Points on a hilly landscape, in no order, each with its height.
A ball rolls from a point to whichever of its 2 nearest points has the largest drop for the distance, and stops where none of them is lower. Distance is the straight distance between rows; heights are no part of it.
Q954: 20 -26 -37 1 -11 -22 4 28 41 -15 -38 33 27 -15 19 3 -19 -13 25 -15  height 6.04
Q685: 17 -22 16 3 4 -16 28 -2 -16 -19 34 10 8 20 10 -17 23 16 -7 59  height 4.15
Q74: -17 -36 21 -14 18 -6 -6 10 2 7 2 -31 -22 30 -6 6 -10 6 -25 -44  height 5.42
Q161: 37 30 57 46 5 49 15 -63 10 -9 55 -25 30 31 -6 -12 -71 -16 26 30  height 5.63
Q864: 10 0 -33 26 -17 -15 18 41 4 -23 -6 29 -29 0 -20 16 -13 -6 8 17  height 3.79
Q813: -6 54 -11 15 -18 7 -7 9 -14 -3 37 13 -29 -18 0 7 -17 -26 33 40  height 4.86
Q292: 25 42 33 31 -11 52 2 -41 2 12 37 -20 29 25 -2 -22 -41 -29 11 39  height 5.49
Q240: 8 31 29 21 2 24 17 -19 1 -12 34 -38 9 38 6 -13 -21 -19 3 36  height 5.61
Q584: -1 -20 -31 -1 -1 -13 0 39 29 -21 -46 -3 -28 4 -13 23 -17 11 -14 -45  height 5.60
Q263: 3 -23 -68 15 -11 -16 -35 -21 5 -41 -7 44 0 -16 -23 37 35 31 31 34  height 6.36
Q553: 45 62 -13 -6 -35 16 -8 10 21 20 -31 -9 49 -8 26 -21 22 -17 4 52  height 2.20
Q619: 42 -29 29 34 6 22 -9 -25 -2 29 35 16 34 43 -26 -20 -22 1 8 85  height 5.11
Q217: -44 -10 -22 -33 24 -25 16 -5 10 -30 -19 19 -15 5 -39 26 43 41 -9 -84  height 2.87
Q301: 25 -2 21 37 -4 35 -30 -44 -11 36 47 9 22 28 -36 -14 -29 -14 19 76  height 5.48
Q82: -3 -12 16 -5 18 17 -40 -19 -22 15 41 -20 -17 1 -9 -10 -6 2 7 73  height 4.20
Q967: -5 -16 30 16 19 9 -19 -13 -18 15 53 -1 -20 -4 -14 -14 -41 -10 8 57  height 3.94
Q71: -37 -35 5 -44 20 -45 19 -14 -8 -23 17 29 -5 1 7 -5 23 17 8 -54  height 3.56
Q29: 12 22 -25 8 1 10 -19 32 4 27 -7 29 -2 -15 -40 -17 -8 -23 6 78  height 3.04
Q77: -2 1 9 31 -16 -9 28 29 -13 -15 15 18 -33 21 -2 10 -28 -16 5 -14  height 4.22
Q310: 18 73 -2 15 -31 -2 0 7 -12 -1 20 27 -6 -31 15 -3 1 -8 18 45  height 4.96
Q174: -29 -2 -8 28 5 33 -17 4 -19 19 -21 -27 -9 -13 3 5 0 -40 -22 -19  height 2.37
Q384: -13 -15 49 -7 -5 -11 25 -15 -13 -9 37 8 -13 29 17 9 -3 25 -28 -54  height 4.95
Q995: -21 -20 -23 -5 6 -30 42 11 -10 -35 -12 15 10 8 -6 4 28 3 -9 -24  height 3.73
Q40: 9 -45 -28 7 7 25 -40 11 13 17 -25 -42 -3 23 -23 9 6 18 -24 9  height 4.87
Q544: 20 -13 4 19 -17 16 -18 26 4 9 -10 5 -29 3 -1 6 -29 10 -17 25  height 5.29
Q248: -21 1 10 33 1 24 -5 6 -11 17 5 -7 2 -16 12 -6 -33 -40 0 -14  height 2.59
Q798: 19 9 1 -45 -13 -54 17 25 20 -11 -14 6 -7 -14 40 6 14 27 -3 -34  height 3.37
Q644: -15 14 -41 -8 -20 10 -54 -14 -7 17 -15 12 15 -68 17 12 31 -3 14 12  height 6.54
Q645: -39 38 -16 -39 22 -42 12 35 15 -10 -58 -6 -45 -40 -18 19 13 8 -1 -103  height 2.08
Q273: 46 -21 26 39 -8 15 24 -12 -9 3 24 9 32 39 -3 -13 6 12 -1 64  height 4.60
Q747: 0 -29 -9 36 13 31 -28 -1 -8 23 13 -33 2 35 -44 14 -14 -28 0 18  height 2.94
Q410: 0 -40 -12 24 8 21 -17 -2 -9 14 -16 0 23 -9 -3 -13 13 -3 -23 34  height 4.47
Q442: 15 27 18 -5 -5 8 -1 9 8 -3 10 -45 -7 31 18 -4 -18 -7 -1 17  height 5.70
Q189: 24 16 21 11 -22 -5 36 -9 -12 -18 22 5 17 6 35 -12 12 5 -7 38  height 3.89
Q2: -24 28 30 -32 -14 -22 24 5 -1 -8 -7 9 -2 12 20 6 15 0 -20 -88  height 2.31
Q752: -6 -9 52 14 14 12 4 -24 -21 5 46 -27 -20 26 6 16 -28 3 -15 -26  height 5.19
Q211: 32 10 -68 35 -31 7 -21 19 14 -19 -27 26 -13 -1 -40 30 23 35 8 36  height 5.44
Q550: 38 13 7 48 -30 31 -5 37 -2 22 -5 20 -22 15 -22 -6 -33 1 -9 46  height 5.16
Q737: -23 -40 2 14 4 -17 25 -5 -4 -25 -3 25 -13 30 -32 30 15 21 -28 -73  height 4.00
Q698: 14 19 -73 40 0 5 -16 19 27 -34 -65 15 -23 -15 -36 42 22 35 -7 9  height 5.67
Q988: -14 26 -50 13 -7 -12 -8 17 -7 -13 -13 22 -4 -51 -4 14 13 -29 28 8  height 5.03
Q225: -27 -21 -22 -15 22 -35 32 12 8 -27 -26 12 -9 14 -26 21 30 15 -19 -57  height 3.43
Q266: -49 -24 -42 -58 41 -18 8 3 20 6 -58 -3 -14 -51 -5 -4 28 29 22 -76  height 2.67
Q693: 49 6 43 45 -19 37 7 -6 0 19 12 -6 5 27 5 -8 -13 26 -30 50  height 4.92
Q299: -3 -18 -35 2 -5 -14 -18 -9 -8 -17 22 -11 -10 26 -29 16 30 3 16 43  height 4.82
Q953: -17 41 30 -40 -21 -17 15 -15 -16 -13 6 -19 -7 -1 47 11 25 21 -24 -61  height 2.15
Q233: 26 -19 -17 6 -20 -4 -7 14 21 -10 -23 28 28 -5 23 -7 -1 -5 11 20  height 6.17
Q223: 45 84 3 -2 -32 40 -11 6 11 24 -11 -11 30 9 -13 -27 -4 -15 5 69  height 2.36
Q230: 5 18 10 -30 -25 -39 21 -5 3 -12 5 24 18 -25 54 6 15 10 13 -42  height 3.16
Q48: -44 21 30 -74 26 -45 38 10 -2 14 -11 -5 -18 -13 -7 -28 48 18 -23 -77  height 3.55
Q206: -31 -13 32 -59 25 -36 31 -8 -3 -5 13 -4 -6 13 8 -19 29 18 -8 -57  height 3.25
Q452: -25 12 69 -39 25 15 14 -47 -8 0 34 -37 -3 12 29 -13 -17 18 -27 -57  height 2.16
Q43: -14 44 52 -30 -8 14 1 -42 -15 -17 30 -33 -15 2 46 2 0 23 -23 -42  height 2.07
Q145: 38 60 24 14 -20 57 -20 -51 5 18 38 14 39 22 -6 -24 -38 -17 27 67  height 5.37
Q353: -9 -18 -22 11 -20 16 -48 -27 -13 17 12 34 19 -53 18 -4 -9 -11 12 30  height 6.48
Q615: 0 -9 -20 2 8 -28 20 56 31 -19 -67 19 -14 -19 3 2 -15 0 -5 -50  height 5.72
Q793: 25 -19 53 53 31 23 11 -45 5 28 52 -24 31 44 -27 -1 -50 -24 27 48  height 6.25
Q84: 14 -11 -51 19 -21 1 -20 7 8 -27 6 -1 -18 33 -36 34 18 17 9 27  height 5.13
Q566: 11 -38 -38 7 -25 -33 -9 -8 9 -35 9 49 -1 -6 3 27 18 29 25 21  height 6.18
Q133: -7 24 16 5 -28 -3 10 -8 -11 -9 9 17 14 -31 58 0 -8 -19 13 -27  height 3.00
Q470: -26 28 -5 -5 -6 -20 5 10 -16 -17 31 -2 -21 -16 6 5 -21 -33 35 7  height 4.70
Q192: -9 -63 -25 -17 7 -17 -9 3 14 -10 -21 13 8 -3 10 4 6 19 7 -24  height 5.77
Q311: 21 13 -37 15 -23 3 -22 35 23 -6 -51 -2 -28 -14 -8 21 -2 8 -11 -17  height 5.46
Q262: 47 60 -24 17 -61 11 -21 5 12 12 -7 40 13 -32 16 12 1 8 24 40  height 5.05
Q678: -21 17 18 3 -14 -20 15 11 -19 -23 34 6 -41 8 9 19 -23 -12 8 -29  height 4.49
Q769: 1 -66 -41 8 -9 -16 -31 -3 13 -19 6 42 -5 -8 -1 18 -10 23 21 3  height 5.99
Q35: -38 14 20 -23 36 2 25 8 -21 6 -2 -36 3 -13 26 -29 7 -43 -3 -15  height 1.52
Q265: 52 56 -18 11 -62 37 -41 -7 16 20 -6 32 27 5 2 5 -1 8 21 43  height 5.15
Q333: -35 -29 57 -56 45 -25 40 -9 -6 8 19 -19 7 25 5 -35 7 -4 -13 -57  height 2.89
Q124: -43 -8 -33 -45 29 -28 2 -11 16 -15 -43 14 -16 -35 -19 15 45 44 0 -97  height 2.17
Q370: -25 -78 -19 -33 42 -10 -14 7 23 6 -23 -23 -10 5 -14 -4 4 7 4 -32  height 5.50
Q828: -17 34 -1 -14 9 5 1 7 -9 18 -31 -47 19 -27 30 -17 22 -37 -3 -7  height 1.70
Q508: -37 36 10 -38 2 -38 25 19 5 -15 -32 16 -23 -13 -14 12 25 13 -21 -110  height 2.41
Q742: 1 -60 -15 -1 17 13 -23 17 16 5 -36 -36 -3 24 -19 16 -5 5 -20 -37  height 5.14
Q635: -26 29 -7 -39 13 -37 21 42 6 -11 -26 -24 -28 -21 -1 4 7 -22 13 -66  height 1.67
Q694: 22 22 -14 11 -19 19 12 7 7 9 -37 -19 43 -4 28 -17 41 -12 -27 28  height 2.03
Q393: -20 -12 6 33 11 42 -20 -8 -24 22 -8 -55 -5 14 -23 14 -3 -28 -31 -19  height 2.11
Q76: 14 -32 2 19 -24 17 -38 -36 -1 22 20 38 38 -13 23 -22 -10 -5 8 41  height 6.42
Q981: -16 -30 4 -10 10 -24 24 -12 -17 -24 18 11 9 6 14 -3 15 -11 -1 -14  height 3.92
Q196: -11 -1 14 17 2 6 18 13 -14 11 -16 16 5 -33 36 -10 -23 -34 -4 -27  height 2.81
Q149: 30 -8 51 55 24 48 -17 -63 -8 37 60 -21 23 35 -44 2 -54 -5 23 73  height 5.87
Q96: -29 -47 48 -5 51 1 8 -16 -20 22 30 -21 10 -5 12 -29 -24 -29 -3 -3  height 2.77
Q765: -22 -51 47 -27 54 -8 27 -11 -12 20 20 -34 7 24 6 -26 -5 -10 -15 -14  height 2.23
Q132: -44 -10 51 -34 18 14 -5 -29 -25 17 24 -22 -12 -4 26 -4 -15 5 -11 -79  height 2.27
Q524: 11 7 -42 22 -8 -14 -3 33 -2 0 -8 38 -13 -24 -34 -6 3 -6 16 64  height 3.38
Q932: 28 -17 -32 -15 -17 -4 -31 4 26 13 -24 25 39 -19 13 -19 9 10 18 49  height 6.26
Q857: 2 -2 -27 9 0 9 -39 1 -12 11 33 -10 -20 19 -37 6 -5 -3 11 67  height 4.48
Q606: -49 -1 2 -73 41 -33 24 21 -2 23 -39 -14 -36 -30 -17 -20 38 22 -13 -83  height 3.39
Q144: 47 26 19 31 -31 30 1 19 1 23 0 17 5 9 5 -20 -13 10 -25 60  height 5.04
Q976: 4 -34 -30 -20 19 -34 23 38 38 -20 -52 24 8 -27 15 -5 -11 -5 17 -39  height 5.86
Q624: -35 10 10 -31 30 -27 41 27 -5 -5 -13 -19 -7 0 6 -22 2 -37 4 -38  height 1.16
Q940: -13 -45 31 19 36 -4 -3 -13 -27 11 45 10 -3 -2 7 -16 -40 -23 10 30  height 3.44
Q245: -10 -43 34 -21 5 -23 24 0 2 -5 13 12 -13 43 -17 10 18 41 -46 -69  height 4.59
Q629: 2 28 -66 2 -4 -2 -29 -4 6 -2 -49 1 17 -78 8 29 53 7 15 -5  height 6.63
Q231: -9 -12 -67 17 24 0 0 18 26 -34 -60 7 -10 -30 -28 27 23 27 -5 -10  height 5.85
Q445: 4 17 25 -20 -8 -4 2 23 2 -2 -3 -48 -36 40 1 11 -16 3 -17 -35  height 5.59
Q562: 19 -2 55 36 24 32 19 -73 -5 -9 60 -45 20 45 -6 8 -47 -10 19 18  height 5.73
Q594: 1 12 -32 -1 1 1 4 10 -1 0 -57 -23 37 -37 19 -9 46 -17 -8 6  height 1.87
Q745: 28 -13 -14 -2 -28 2 -24 -29 6 15 9 36 54 -9 20 -22 14 5 13 63  height 6.34
Q684: 19 13 17 -18 -13 -26 25 30 3 -6 -7 -7 -14 5 32 -9 3 21 -18 1  height 3.58
Q823: -8 -52 -5 22 15 -4 9 -3 -18 1 5 7 12 5 -6 1 14 -1 -14 17  height 4.26
Q309: 15 12 44 -3 0 -10 34 14 -13 -9 19 -5 -19 9 36 -14 -13 23 -29 23  height 3.71
Q774: -20 38 -48 -2 2 -35 12 16 -15 -24 13 -1 -16 -31 -6 12 20 -32 36 10  height 4.89
Q783: 39 37 10 4 -50 40 -39 -22 13 26 23 27 20 11 8 -6 -42 -3 18 49  height 5.25
Q127: 12 -8 -21 10 -11 43 -40 -4 -4 24 -14 -27 12 14 -20 -1 24 -3 -28 49  height 4.64
Q247: 14 -1 67 25 24 25 27 -44 -5 -10 42 -53 6 52 -2 9 -33 -1 -20 -10  height 5.43
Q990: -61 -11 -17 -52 42 -31 20 9 -17 2 -14 1 -25 -48 -1 -9 34 3 18 -59  height 3.05
Q300: 18 -7 -18 -4 -34 6 -41 15 10 4 -23 -3 -24 -11 17 15 -9 22 -3 -4  height 5.39
Q378: 30 61 -14 -6 -14 36 -27 16 5 39 -12 17 26 17 -47 -19 -3 -25 7 76  height 2.62

Two balls start at each pair of points below. Name the first point that both come to, or write -.
Q192 / Q74: Q742
Q976 / Q798: -
Q793 / Q823: Q225

Where does a ball stop that starts at each point below?
Q524: Q624
Q566: Q124
Q644: Q273
Q189: Q393
Q445: Q124
